Each row is a point on a landscape with many valleys, with its height.
From any point a ball takes the steepest step (drop divided by distance) to one of its 5 nearest points. It stops when none of these is lower. Distance is the straight distance between rows; heights are no part of it.
nar: [-17  -6  22  -2   8 -14  -9  -5   0 -12  -5  19   3   9 -20  -6  -6  -3
  20  -4 -20   8  11  13  16  -3   5 -13  11 -13  -8 -24  -3 -14  19  -7
 -28  35   0]  h=267
bused: [ 14 -40   9   9 -30  -3 -19  48 -19 -23  -8 -34  38  -1  10  23  -4  11
  30   4   4   9  21  24  -6 -27  24   1 -86 -12  11  34  26  -3  -9  -7
  -2  -1   8]  h=321
Lof: [ 19  54   8   2 -15  41  13 -29 -14  15  -6  -6 -20  22  -3  -6 -17  47
  31  -4  15  21   6 -24 -50  27 -21  20   1  18   9  20 -27   4 -34  13
   6 -24   3]  h=177
Zene: [-14  15  28 -23   7  -8  12  -1  -2  -5  18  18  -7 -10 -31  -1   6 -29
  16  -9  -1  -4  -1 -24  40  10   9   2  10  -8 -15 -39   3  28  34 -14
 -10  -2  -6]  h=123
Fub: [ -5  18  28 -17  17  37   8 -24  19  -1 -21  13 -27  12  14   1 -19   5
 -23   2   3  24 -63  -1  -3   7 -11   4  37  34  33 -18 -19 -28  -3  12
  -3 -37 -42]  h=458
Bitob: [ -8   1 -40   9 -21 -27   3   2  -9   6  -6  -3  -1  19  -5  -3  20   1
 -17  -4 -15  23   7  22  -3 -16  12  -1   7 -18  18 -14  25 -15  10  13
   1  25   1]  h=60
Sek: [ -3  -7   2 -10  -5  -7  22   5  -4   7   2  -3 -26   3 -14   5   1   7
   6  -2 -35  24 -10  -6 -33  16 -17   1  10 -10  -8  -5  22  -5  16 -15
   2   2  19]  h=217
Baf: [  5  -3   2 -16  -5  -1  38   5  -9  11   6  -2 -36  -7  -7   3  -3   6
  -4  -4 -40  16 -18 -22 -26  23 -29   8   5   7  -8   4  10   3   0 -24
   7 -16   5]  h=102
Kol: [  0   6  28 -26  12   1  12 -13   8  12  21  13  -1 -20 -36  -3   4 -26
  -9 -10   0  -5 -16 -33  47  25  -5  13   7   4 -24 -32   4  24  19 -17
 -11 -14 -19]  h=112
fudo: [ -1 -26 -33  34 -32  -2  -9  37 -10   0   3 -29  35   3  -5   1   3   2
  -4  -4  24   6  13   9 -13 -15  24   4 -57  14  20  14  16   0   8   9
  -5  -3 -12]  h=316
zul: [ 13   8  22 -17  19  26  16 -18  23   8   0  12   2 -11 -19 -10  -9   2
 -14   3  -8  -1 -46  -1  42  18 -28   8  27  22  -9  -6   3  -2 -10  -5
  -5 -30 -54]  h=130
Lanu: [-18  15  24  -9  14 -23  -3   0   4 -28  16  17 -10  -2 -22  -6   0 -17
  23   1  -4  -6  10  -4  51   0  17  -3  12 -12  -8 -34   3  18  31  -3
 -20  14   8]  h=108
koto: [-25   6  16   0   6 -15 -13  -6   8 -14  -6  23   2  10  -8  -2  -6   0
  13  -7 -13   5  18  16  25 -18  10 -12  19 -14  -2 -22  -7 -11  14  -2
 -27  37  -5]  h=176
viviv: [ 13  -4  -9   2   0  17  36  11   3   8  13  -8 -28   2  -9 -18  -4  23
  18  -2 -25   8 -12 -26 -25  30 -28  10   6  10 -10  11  13  12  -9   6
  18 -23  16]  h=94
Laveg: [-12  -4  32 -11  14 -12   2  -8   8  -6  -9  22  -2   0 -26   0 -10  -2
  14  -1 -37  17   1  -4   7   0  -8   1   8 -11 -15 -24  -6  -4  25 -12
 -27  23  -5]  h=461
penak: [-18 -32  -3   9   5 -19 -18   2   8  15   3  -9  37 -31  26   5  -3 -13
 -11  -8  25 -35  25   6  17 -21  27 -19 -26  -5   5  27 -21  -1 -10   0
 -14  20  -1]  h=356
tuf: [-14  -3 -15   1 -12 -29   4  -7  -7   6  -8  11   1  14   5   5   7   3
  -9  -8 -16  20  15  20   2 -22   8  -7  16 -17  12  -8  11 -21  14   4
  -5  41   1]  h=219
lozi: [-14  -1   2 -11  -9 -13  10   2  -3   8  -9   9 -20   2 -18  14  -5   6
  -3  -4 -41  27  -3   4 -22   1 -11  -5  13 -17  -8 -14  14  -8  16 -16
  -2  20  14]  h=523
gebid: [-23  16   6   2  11 -16  -4   3   7 -37  10  17  -3   6  -8  -7  -3 -13
  15  -5   3 -11  15  13  50  -7  15  -9  13 -14  -5 -30  -5   4  14   5
 -18  24   0]  h=141
senu: [ 24  10   3  11   5  25  10  -7  -1  -3  -7  -1 -14  14 -20 -11  -4  34
  38   1 -16  12   1 -14 -63  22 -15  -8   1  16  -9  20  -1  -4 -18   3
   4 -20  29]  h=78
tiko: [  7  38  -4  -4  -7  23  13 -18 -16  11  -1  -1 -17  13  -7   4  -4  42
  43  -4   3  11  11 -16 -81  24 -14   7  -1  26  -3  28 -15  -6 -27  -1
   1 -28  28]  h=98
Ruli: [-15  -5 -40  21 -30 -25   3   8  -9  14   2 -10  18  17   3   2  17   0
 -23 -11  -1  12  14  14  -3 -22  18   3  -4 -11  21   1  21  -7   8   9
   2  18  -6]  h=114
gamo: [ 12  13  26 -21  22  26   7 -27  28   6  -9  11  -6  -5  -7  -5 -19   7
 -18   5  -9  11 -54  -8  26  11 -27  12  26  25   8  -1   1 -12 -10  -4
  -4 -29 -52]  h=120
momis: [ 14   9  13 -33  22  13  18 -19  19  15  15  13  -8 -12 -13  -2   2  -9
 -12   1   5  -2 -47  -8  60  25 -18   4  40  16  -9 -11  15   1  -3  -3
  -5 -30 -50]  h=154
Rifo: [-23 -11 -16  12 -17 -29  -8  -9   3  13  -3   9  25  -4  13   0  -3   7
 -18 -12   6 -15  22  20   8 -28  19 -11  -3  -5   8  11  -4 -13  -3  -1
  -1  32  -7]  h=96
Gugun: [-24 -20  -4  17   6 -17 -12   3   8   2   8   4  27 -16  23  -2   1 -11
  -8  -5  23 -39  32  15  25 -22  16  -9  -6  -6  -2  16 -26 -10  -5   7
 -20  30  -8]  h=312
getet: [ 25  -5  -5   8  20  17  19   3   1 -13  -2 -14 -19  21 -21 -22   1  24
  38  10 -24  13  -3  -7 -57  18 -18  -9   3   8 -11   5   9   4 -10   9
   8 -11  33]  h=82
totug: [-14  -1  35  -4  15  -8  -3  -5   3 -19  -3  19   0   4 -27   3  -5  -9
  20  -1 -17   7   3   2  18   4  -3  -2   9 -11 -15 -27  -2  -1  29  -9
 -27  19  -9]  h=369
Pev: [-18 -11  -9  20  14 -16 -11  12   4 -14  20  -6  13 -16  16  13   8 -26
 -22  -1  42 -51  22  13  35 -12  25   5   3 -15   2   9 -25  17  -9   6
 -17  14   6]  h=350
robos: [ 15  -6 -32  32 -38  23 -26  31 -22  30 -22  -9  45   6  24   3   6   2
   6  11   2  18  31   3 -46 -15   3  -6 -53  15  11  28  -1 -18   8  19
   1  14   4]  h=353
tula: [  3  16   3 -17  -7  18  32  -5  -3  14   5   8 -33  -4   8   9 -20   8
 -15   3 -24  13 -32 -17 -20  13 -42  20   1   9  -3  11   6   0  -8 -28
   1 -28 -16]  h=101
nufu: [-21 -24  -8   9 -18 -25 -10  -2   3  19  -5  -3  36 -19  17   2  -1   2
 -22 -13  15 -30  28   5   1 -25  30  -9 -21  -3  14  20  -3  -3  -6  -7
   0  22  -5]  h=165
Malim: [-25  27  23 -21   9 -25   0  -1   0 -25   3  29 -15  -8   1  -6   4 -32
  -3 -11   0 -13  11 -15  46  -5  29  -4  16 -12  -5 -41  -3  22  33 -23
  15   6  17]  h=174
Pel: [ -7  29  15 -27   6  32  19 -17   7  12 -11   7 -49   8  28  15 -20   2
 -15  11   6  30 -50  -4  -6  12 -27  10  19  10  27 -10  -8 -25  -3   8
   5 -41 -34]  h=47
Zok: [ 19 -20 -11   7  10   7  11  15   3  -5   4 -18 -14  31 -24  -9  21  14
  27  10 -25  23  -5  11 -32  17 -13  -3   9  -2 -10  -3  26  -3  -2  21
  -1   2  29]  h=156
selas: [  7 -41  18 -13 -13 -37 -34   7  -7  17 -14 -34  42 -37   5  10   6   0
  -1   3  14 -10  11   8   4 -31  39 -13 -59 -25  22  19   1   9  -8 -19
  31  10  24]  h=270
fomi: [ 11 -33  11  -1 -32 -29 -27  21 -19 -16  -9 -42  38 -20 -14  26  18   3
  -1   4  12  -5   9  22  12 -30  42   1 -73 -27  25  22  20  14 -15 -14
  23   2  17]  h=351
nima: [-20 -29   1  17  16 -15 -19  20   5 -10  13 -19  16 -25  12  23   8 -35
 -19   3  42 -50  22   5  24 -16  22   2  -3 -13   1  15 -31  25 -13   0
 -15  12  15]  h=358
Redu: [ 19  11  -5   0  -5  29  34  -2   7   9  15 -13 -28  -5   0 -22 -15  22
  21  -3 -17  11 -17 -30 -25  27 -40  12   1  12   1  10   8  12 -19  12
  16 -32   5]  h=104
Sevu: [ 15  10  17 -13  24  23   7 -21  17  -1  -9  17  -1  -9 -17   0 -17   2
 -18   6  -9  -2 -50  -3  20   9 -37   9  15  20  -7  -2  -2 -10 -10 -15
  -6 -17 -47]  h=113
Viza: [ 30  -1 -11  13  15  16  -4  -5  -4  -4  -6 -10 -11  18 -20 -13  10  16
  40  16 -19  23   4  14 -63  10 -10  -9   9   7 -11  10   3 -13  -9  12
  10  -4  33]  h=81
kesi: [  2  49  -5 -12 -27  23  15 -25 -25  36  11  -8 -21  16   8  16  -6  51
  42 -14   9  27  21 -23 -66  41 -12  14  -5  17   0  27 -11   1 -31   7
  -7 -28  13]  h=189
Tazem: [  7  -6  -8 -10   1   0  32  11  -5   6  11  -7 -27   1 -13  -6   5  10
  14  -1 -30  13 -15 -18 -31  24 -25   4   0   0 -12   4  22   4   2  -2
  10 -19  19]  h=100
pim: [ 16  35   4   0 -11  34  16 -20  -5   9  -1   1 -17  16 -12 -10  -7  42
  40  -8   1  10   9 -20 -66  23 -21   6  -2  22  -1  24 -23   5 -32  -4
   5 -21  16]  h=105
regun: [-17 -39   7   3   3 -25 -25   3   5  25  -3 -18  36 -37  21  10  -1  -4
  -6 -10  21 -27  23   3  12 -30  33 -22 -37  -5  13  24 -14   5  -9  -7
   6  15  10]  h=308
Gemo: [ 39   9 -48  17 -18  16 -28   3 -13  29 -24 -10  11  17  21   2  19  10
   3  26  -7  22  24  30 -64  -9  -7  -4 -11   0  -7  19   6 -24  -2  23
  10  12   7]  h=302
goki: [ -8  -9  10  -1  23 -12 -30  -1  -1 -32  -9  28  -2 -18  51  -4 -13 -34
 -38 -10   7 -45  11   5  47 -12  13  -9  44 -19 -15 -18 -22  23   2 -14
  27  17  21]  h=404
sor: [ -7  -5  22 -12   0  -5  12  -9  -1  11 -10  16 -11  -4 -23   5 -11   3
   2  -2 -39  15 -10 -12 -23   7 -21   1   6  -2 -17 -10   7 -13  11 -31
 -13  12   2]  h=40
zute: [  3   2  26 -13   3  13  14 -15   5   9  -8  21  -7 -16 -28   9 -21   4
  -9   0 -33   5 -24 -20  -7  18 -34  12   8  13 -20  -5  -1  -1  -2 -28
 -14  -6 -25]  h=122
sipu: [ 27  -4 -36  26  -7  11 -21  -5  -7   3 -18 -14  12  31  -3 -15  20   5
  14  23  -6  20  15  31 -44 -13 -13  -8 -10  -5 -10   7  12 -20  -3  32
  -2  19  10]  h=425
Raruv: [ 27  -7   1   5   8   8  25  12  -1  -6  10 -16 -28  13 -25 -20   3  20
  32   3 -28  13  -2  -8 -37  21 -23  -5  -1   4 -12   7  17   5  -7  11
  11 -10  27]  h=86
mugaf: [  6  23  26 -21  20  30   7 -22  16  -2 -23  12 -25   5   9  -2 -19   6
 -18   3   0  20 -58   0   5   6 -23   7  31  26  17  -9  -9 -28 -14  -1
  -1 -33 -50]  h=224
zeza: [ 15  27  -2  -2   0  20   0 -15 -11   5  -6  -4 -18  18  -4   4   0  36
  45   2  -3  15   8  -5 -87  17  -6  -5  -2  15  -6  27  -4  -9 -21  -7
   8 -16  34]  h=77
Tili: [ 19 -10 -36  20  -4  -7   1   9  -9   2  -1 -20  -2  30 -13  -5  23   3
   4  11  -6  25   3  27 -12  -1  -2  -6   0 -20   1  -6  27  -5   4  35
  -2  10   6]  h=644
sur: [ -9  21  26 -34  12  -5   8  -7  -3  18  16  23 -15 -20 -15   0   2 -39
  -7 -13   9  -3  -8 -40  45  11   9  11  17   3 -24 -34  -6  21  32 -27
  -1 -13 -12]  h=230
kuzod: [ -6 -26  -7  16 -21  -9 -11  34 -10 -11   1 -42  43  -5 -13  16   5   4
   5  -1  13  -5  10  10  -9 -17  41   3 -75  -2  25  20  20  -1  -2  -4
  -1  -7   2]  h=322
vok: [  1  31   9 -28   1  39  24 -14   0  25  -3  -4 -50   6  37  -1 -21   6
  -6   9   0  29 -40  -9  -2  12 -29  16  16  12  23  -2  -1 -13  -8  20
  16 -42 -24]  h=24
ven: [  7 -31 -19  28 -29  18 -14  44 -12   1  -8 -25  46   4   6   5   1   3
  10   0  11   9  21  11 -17 -20  15  -4 -71  12  14  21   6  -7  13   9
  -8   2  -5]  h=318
Dil: [ 20 -22 -29  40 -26  22 -18  31 -12  19 -17 -16  38   9  10  -1   2   2
   3   6   5  18  27   7 -30 -15   5  -1 -57  12   4  18   6  -7  13  17
  -8  10 -11]  h=325
lav: [  4 -37  -5  20 -29   5 -20  46 -14  -6 -11 -31  44   3   4  14  -4   8
  13   5  13   3  21  17  -5 -13  26  -3 -76   5  21  23  17  -6   2   0
  -6   1   1]  h=319
pemi: [ 12   7  27 -17  19   8  15 -14  16  11  12  11   1 -16 -31  -7  -7 -13
  -4  -2 -11  -1 -28 -12  40  20 -23   8  13  14 -25 -11  13  17   2 -12
 -18 -16 -39]  h=268
bise: [-19  -4  -3  16  10 -21  -9  -1   6 -23  14   8  13  -5  13  -5  -1 -13
  -6  -2  23 -39  27  25  40 -16  21  -5   4 -13   1   3 -17   2  -7   8
 -27  27  -2]  h=223
nef: [-22  16   9 -20  11 -28 -23  -1  -9 -34  -2  33 -13 -14  24  -4  -2 -33
 -14  -3   5 -24   9   2  55 -14  32 -16  28 -16  -5 -33 -15  20  22 -24
  25   8  23]  h=276
zuko: [-18  -6 -30  21 -25 -23  -5  11  -5  15   2 -19  28  -6   0  10   9   4
 -22 -18  18  -5  17  -1  -4 -23  31  -1 -31   5  26  21  10  -3   6  -1
   6  18 -11]  h=93
lugu: [ -4 -27   5   3  18 -10 -26  12   2 -29  -9  19  11 -28  59   0 -11 -33
 -48 -12  13 -44  12   3  51  -7   1 -15  38 -26 -23 -12 -25  24   1 -12
  18  27  31]  h=352
vure: [  1   1  32 -23  21  29   7 -19  38  -7  -9   7 -22  10   5 -13 -17   5
  -9  -1   5  20 -63   0  12  20  -5  -7  51  39  28 -25 -12 -21   3  24
   3 -37 -41]  h=228
terot: [  4   7  18 -41  25   6  15 -12  27  13  18   9 -15 -11   6   0   3  -4
 -17  -5  14   5 -64   1  60  33  -6  -6  50  25   0 -23   9 -22  -2   4
  -5 -38 -43]  h=148
kena: [ 15 -15 -40  27  -8  -4   1  11  -7   4  -1 -18  11  28 -10 -18  25   2
  -6  13  -1  24  14  26 -11 -16  -3   2  -7  -8   5   0  19  -6  13  37
 -10  14  -4]  h=609
Gakuv: [ 12  12  -7 -13  -5  20  37  -8  -6  12  10  -4 -33  -1   7  -7 -12  15
   2   2 -17  15 -17 -26 -15  25 -43  13  -3  14  -6  13  11   8 -17  -4
  17 -32 -13]  h=99
visu: [ 30  27   4   2  -4  47  28 -18   5   2   1  -1 -22  19  -4 -27 -16  37
  26  -1  -4  15 -13 -25 -24  25 -40  15  -2  17   0  12 -10  10 -31  22
  23 -29   0]  h=172
peg: [  8  -1  -4  -8   0  15  39   0  -2   9  17  -4 -31  -2  -5  -6 -10  16
   7   0 -21  13 -17 -26 -25  33 -34  11  -1  13  -8   6  17   7  -9  -2
  14 -30   3]  h=97
tiza: [ 35  13 -39  11  -3  10 -24 -11 -11  24 -17 -10  -1  25  13  -2  22  22
  17  34  -3  23  14  30 -71 -10  -6 -11  -3  -6  -9  22  11 -28  -8  15
  11  12  21]  h=137
Nazo: [-24  22  19 -16   9 -25  -7   0   0 -25   9  21 -18   0  -5  -6  -2 -24
   6  -2   8 -10   8 -11  50  -3  23  -4  15 -11  -3 -43  -6  20  31 -15
   4   2  16]  h=147
bal: [ 16  22 -10  -4   5  12  -8 -13 -11  10  -4  -8 -21  21   2   5  10  32
  44  11  -7  20   4   6 -86  19   3 -10  -3   9  -5  21   6 -17 -22   0
   9  -9  34]  h=70
Sos: [ -6  -5  34 -20   5   2   3 -11   9  -4 -10  22  -3  -5 -26   5  -9  -5
   5   0 -37  11  -6  -7 -13  11 -11  -3   9  -3 -19 -15   3  -4  16 -26
 -21  13  -7]  h=381
tib: [ 10   3  23 -30  24  16  18 -20  29   3   6  11  -6  -8  -9 -10  -4  -2
 -10  -4   6   0 -60   0  52  18 -16   1  40  24   5 -17   3 -16  -4   5
  -2 -31 -45]  h=139
Nir: [ -2  -3 -41  21 -14 -21   9   7  -9   3   5  -4   3  23 -10  -3  23   0
 -11   3  -9  23   9  24  -7 -15   5  -1   3 -18  14  -9  26 -10   9  23
   3  21   3]  h=403
relo: [ 11   4  28  -8   7  19  11 -20  11   7  -2  21  -2 -12 -19   9 -26   5
 -18   7 -25   4 -32 -17   2  14 -34  11  12  18 -19   0  -2  -5 -12 -27
 -10 -13 -34]  h=111
gude: [ -7 -21  -2   4  11 -16 -25   7   2 -26 -11  17  22 -24  46  -2  -6 -37
 -55  -8  16 -47  15  -5  44 -10  11  -9  39 -22 -14  -9 -35  23  -5 -11
  22  23  34]  h=330
panu: [-19 -27 -11   7 -18 -19 -12  10  -3  21  -5 -29  39 -22   2  10   7   1
 -25 -13  20 -13  10   1  -3 -25  40  -6 -40  -3  30  28   5   2   2 -13
  16   6   0]  h=173
Pes: [-23  18   0   1  10 -23  -7   2  -2 -44  17  15 -10   0   7   1   4 -26
 -15  -4  21 -31  23   9  50 -13  29   1  28 -20   3 -21  -5  23   6   1
  14  16  16]  h=202
gufe: [ -1  -2  36 -10  13   1   4  -7  13  -4   4  21   3  -6 -44  -8 -10 -18
   9  -1 -21   2  -5 -21  20  13 -14  11   4  -2 -30 -22  -1  14  18 -13
 -22   6 -25]  h=80
ton: [ 19  24  -4   1  -4  32  33 -14   1  14   6  -4 -31  11  13 -26 -21  33
  20  -5  -6  14 -13 -28 -11  22 -37  17  -1  16   5  12   2  13 -24  20
  23 -36 -10]  h=155
nezu: [-18  20  35 -32   9  -8  -5 -12  -9   8   6  35 -12 -17  -9  -2   3 -33
 -11 -14   4  -7   3 -36  36  -1  12  -2  20   0 -20 -44  -5  27  42 -34
   4  -5   4]  h=226
zud: [ 32  10 -26   7   5  11 -23  -4  -8   9 -17 -10  -8  24  -1  -2  19  22
  25  29 -14  21   9  21 -72   2  -2 -19   2   1 -10  14   7 -27 -10  16
   8  12  22]  h=95
fale: [ 25  -7  -5   9  14  15   2  -1   3 -12  -5  -9 -12  23 -22 -15   0  25
  41  12 -15  18  -6   0 -56  14 -16  -9   0   7 -12  12  13 -10 -10  14
  10  -4  27]  h=79
venen: [  9  33   0 -19  -2  38  32 -17   0  16   1  -7 -42  14  33 -17 -16  20
   8   2   4  28 -34 -22   2  18 -39  18   3  12  15   7  -3  -4 -15  29
  26 -38 -22]  h=260
Lem: [-13 -13 -40  30 -30 -17   0  19 -11  14   4 -16  31   8   0   0  16   2
 -25 -10  19   2  18   9  -1 -23  17   2 -27  -3  24   8  19  -8  13  14
   1   8 -10]  h=106
fab: [-20  14  -2  14   7 -26   1   1  -1 -40  23  10  -5   9  11  -5   4 -16
  -1  -1  23 -28  22  18  46  -7  19  -3  22 -23   0 -13  -7  10   5   0
  -6  15   0]  h=179
doram: [ 25 -39  15   4 -33 -20 -29  40 -15 -26  -2 -43  39  -1  -4  31   8  10
  20  11  15  -1  13  34   3 -22  29  10 -88 -30   8  22  17  -1 -27 -10
   1  -1  14]  h=328
Ditu: [  8  -1  29  -8  12  16   9 -19  14   9  -3  20  -2 -10 -29  -1 -15  -2
  -6   5 -24   5 -30 -18   3  11 -31   7  10  17 -24  -7  -3   2   2 -21
 -12  -7 -37]  h=134
niban: [-18 -37  17   3  19 -12 -26  15   0   4   9 -26  25 -31  20  21   6 -31
  -5   5  39 -38  18   4  25 -24  26  -3 -30 -16   5  19 -26  19  -4   2
 -15   9  16]  h=396
Fakam: [  2  21   2 -16  -3  19  29 -10  -2  16   0  12 -35  -7  17  12 -27  13
 -14   2 -17  15 -33 -13  -4  13 -40  21   7  16   1  10   4  -9 -15 -12
   9 -35 -29]  h=103
Zope: [-21  -5 -10  13 -15 -25 -15 -20   2  -2  -7  18  11   7  12  -5   0   7
 -10  -8  -6  -2  25  24  16 -21  14  -9  10 -13   5  -7  -6 -25   3   0
 -14  41  -6]  h=116
num: [ -1  28  17 -18   7  25  16 -19   7   5 -16   9 -28  -1  18  12 -26  14
 -21  10  -5  22 -48  -7  -8   6 -32  19  16  22  15   3  -3 -23 -18  -9
   9 -34 -38]  h=115
Fulo: [ -9   6  29  -9  17  -9   1   0   8 -18   5  20  -9   0 -32  -2  -5 -23
  25  -3 -12  -3   0 -14  32  12   6   1   4  -9 -14 -33   0  10  27 -14
 -22   7  -8]  h=261
ros: [  1  42 -10 -15 -17  16  14 -19 -23  27  18 -10 -18  21   7  18   0  50
  52 -15  13  23  14 -17 -73  38  -4  10  -8  21   2  20  -3  -1 -28   8
  -6 -29  27]  h=175
sobag: [  7 -20 -35  36 -30   2 -10  24 -10   7  -2 -17  29  20  -2  -5  14   0
  -2   4  14  11  22  10 -16 -17   6   4 -41   7  16  16   7  -6   5  30
 -11   8 -15]  h=258
panug: [-26 -20  -6  16  15 -15 -15  15   3  -3  11  -8  23 -17  19   8   7 -23
 -11  -1  38 -51  24  14  30 -18  25  -8 -11 -10  -5  25 -25   6 -11   0
 -22  17   3]  h=439
Tizal: [-17  16  -5  -7  12 -30 -12  -4  -1 -40   8  19  -5 -14  22   3   5 -28
 -26  -5  17 -38  14   6  52 -13  25  -7  33 -25  -4 -24 -13  17  10 -11
  22  15  22]  h=279
beli: [ 23  14  -4   2  10  20  -2 -10 -10 -10  -7  -8 -17  19 -17  -6   1  35
  38  10 -14   7   5   2 -77   9 -13  -7   1  18  -3  25   4 -15 -19   4
   7  -7  33]  h=76
beson: [-18  -4 -25  20 -23 -21   2  -8  -4  11  -4   8  19   1  10  -4   8   9
 -22 -13  -3  -1  19  18   5 -28  18  -9   0 -11  10  -2   5 -14   6   6
  -3  28 -12]  h=85
Tup: [  5  18  17 -17  11  23  13 -19  15   5  -9  18 -17  -9   1  13 -25   8
 -19   9 -15  -1 -44 -10   1   9 -37  14  22  22   0   5  -3 -11 -17 -19
   4 -26 -49]  h=107
rez: [-14   6  14  -8  13 -25 -21   2  -2 -37  -9  34 -12 -11  38  -5  -6 -28
 -22  -6   9 -41   9  -5  56 -11  26 -19  38 -14 -18 -26 -17  19  14 -22
  29  14  25]  h=390
Guz: [-27   4   0  10   6 -24 -12  -7   8 -25   6  15   4  12   1  -5   4 -10
  12  -4   6 -19  21  21  42 -16  16 -17  10 -11   0 -14  -9 -11   6   8
 -18  35  -3]  h=152
tukiv: [ 22  13   4  10  -5  27  23  -9   7  -1  -3  -1 -21  14 -13 -21 -15  35
  38   3  -9   5  -5 -26 -46  23 -29   7   0  26   0  17  -6   7 -29  10
  14 -23  18]  h=90
roluz: [ 24  -5 -40  35 -33  23 -28  19  -8  26 -29 -11  35  12  20  -4   4   3
  -6  13   3  22  31  13 -56 -18   1  -4 -45  14   2  22   3 -15   7  18
   0   9  -3]  h=392
daz: [ 11 -38   0  19 -32  14 -30  46 -17 -11 -19 -25  42   1  22  11  -8  19
  28   1   5  14  20  26 -16 -18  18  -5 -89   2   9  26  18 -15  -3 -10
   3  -6  14]  h=320
Mor: [ 26  -3 -42  38 -14  20 -23  14 -12  17 -22 -15  28  25  10  -6  16   3
   2  22   0  15  18  29 -39 -17  -4   0 -21   9  -6  15   6 -17  -1  28
  -9  16  -8]  h=542
gok: [-10   6 -10   8   7 -22 -11   4   3 -25  12   3  10 -19  22  12   7 -32
 -38  -2  28 -48  15   0  42  -8  20   2  26 -21   2  -2 -24  23   2  -9
  13  15  26]  h=295
doduk: [-21 -47  13   1  18 -14 -28  10   7  18   4 -25  24 -30  19  18   4 -23
   4   1  32 -37  24   1  19 -27  24 -11 -36 -14   0  25 -20   7  -7  -8
 -13  16  17]  h=380
kasa: [-11   4 -11  -8 -12 -28   5   1  -6   0 -10   5 -10  10 -13   7   7   3
  -1  -5 -32  28   2  13 -16  -8   1  -3  12 -17   0 -13  22 -10  18  -7
   2  25  15]  h=594
pefot: [  0 -13 -21   1   2 -12   6  10 -12  -4  -1 -20 -16  18 -19  -1  13   9
  16  11 -24  26  -3  13 -23   6  -6  -5  11 -16  -2  -6  30  -8  15  13
   9   8  23]  h=61
Zise: [  3  -8 -50  29 -22  -9   4   8  -8  13  10 -20  14  24 -12  -7  26  -3
 -13   4   6  14  17  14  -1 -18   2   7  -8  -5  22   2  15 -11  12  26
  -3  17  -8]  h=334
Raz: [ -7 -36   9   2  13 -16 -26  11  14 -10  -6   3  18 -34  31   9  15 -36
 -55 -15  26 -46  11 -10  33 -10  18  -6  26 -25  -3   1 -34  37  -1  -9
  22  19  43]  h=323
fasid: [-17  -5 -40  17 -31 -25  -2  -1  -8  16   3   0  17   4   8   1  11   2
 -24  -8  11  -3  18  17   0 -25  23   1  -5  -7  23   6  12  -9   5   9
   5  24 -12]  h=68
zuro: [-16  24   0  -7  10 -24  -9  -1   1 -42  10  18 -13   0   1  -8   7 -24
   1  -1  15 -28   9   6  51  -6  22  -2  18 -20   1 -29 -12  18  15  -7
  -1  10   7]  h=166
zol: [-14 -19  -3   9  14 -18 -16  15   5 -18  10 -13  17 -21  11  11  16 -38
 -44   2  37 -58  12  -5  35 -12  20   5  15 -21   5   3 -31  32  -7   2
   2  12  23]  h=324
fila: [-16 -29   3   7  19 -13 -20  20  -2 -12   5 -21  23 -25  11  15  13 -39
 -41  -1  39 -49  17  -8  27 -17  20   3   6 -26  12   6 -34  31  -3  -2
  -3   5  35]  h=326
guvig: [-25   9  -8   9   7 -25  -8   7   1 -36  18   7  -3  -8  10   2  12 -27
 -18   4  25 -42  17  16  50 -14  23   0  25 -20   2 -12 -17  17  -5   8
   2  17  15]  h=239
fiz: [  5 -10  39  -9  11  -1   6  -9  12  -2  -2  22  -1  -3 -35   1  -8  -8
  12  -4 -30   4  -2 -17   8  10 -10   3   2  -3 -21 -20  -1   1  17 -15
 -27  13 -11]  h=435
rago: [  3  36 -14 -18 -11   5   8 -16 -22  23   8 -10 -23  14   4   9  14  47
  54  -6   7  18  14 -10 -81  35   8  -8 -15  14  -5  25  11  -8 -17   8
  -1 -23  31]  h=146
muzi: [ -4   3  33 -17  20   0   9  -5  11   2  14  18  -2  -9 -35  -2  -3 -26
   3  -5 -16  -3 -11 -28  40  16 -11  11   6  -3 -27 -25   2  18  20 -10
 -21  -2 -18]  h=66
gofon: [ 12 -12 -40  36 -20  -1  -6  22  -6   7   7 -17  23  26  -7 -10  17  -4
  -5   8  12  20  17  26 -17 -18  -5   4 -18   1  11   6  16  -6   9  31
  -7  19 -16]  h=467
lod: [  1   0  28 -32  20  17  15 -16  36  -4   6   1 -21  -1   2 -14  -8   6
  -6  -2   9  19 -64  -3  42  24   3  -7  52  42  20 -31   4 -22   5  21
  -3 -47 -38]  h=157
fem: [ -8  -8  -3   9  12 -20 -18   7   5 -23  -3   6  14 -30  31   5   8 -33
 -55  -8  21 -50  13  -6  39 -11  23  -2  37 -19   3  -2 -26  31  -8 -11
  22  12  30]  h=315
Sime: [  7  19  20 -42  16   5  15 -22   8  29  21  17  -4 -27 -17   6   7 -27
 -25  -7   3   1 -28 -26  54  22 -12   8  30   7 -21 -28   4  18  16 -15
  -8 -20 -32]  h=91

For each start below, name the point where the ball stops.
bise -> fasid
tib -> vok
terot -> vok
Baf -> bal
Gakuv -> bal
nar -> fasid
lugu -> Lanu
zul -> vok
Raz -> Lanu
nima -> Lanu

Call two points neighbours if one is among the 5 nearest of the other. Go from one point of each pair to the other, from neighbour to neighbour, staying as low as possible. Name the highest point that can't be avoided.
muzi and Bitob -> Guz
Lanu and sor -> Ditu
pefot and bal -> Zok
sor and bal -> zute
Lanu and muzi -> Zene
bal and vok -> Fakam
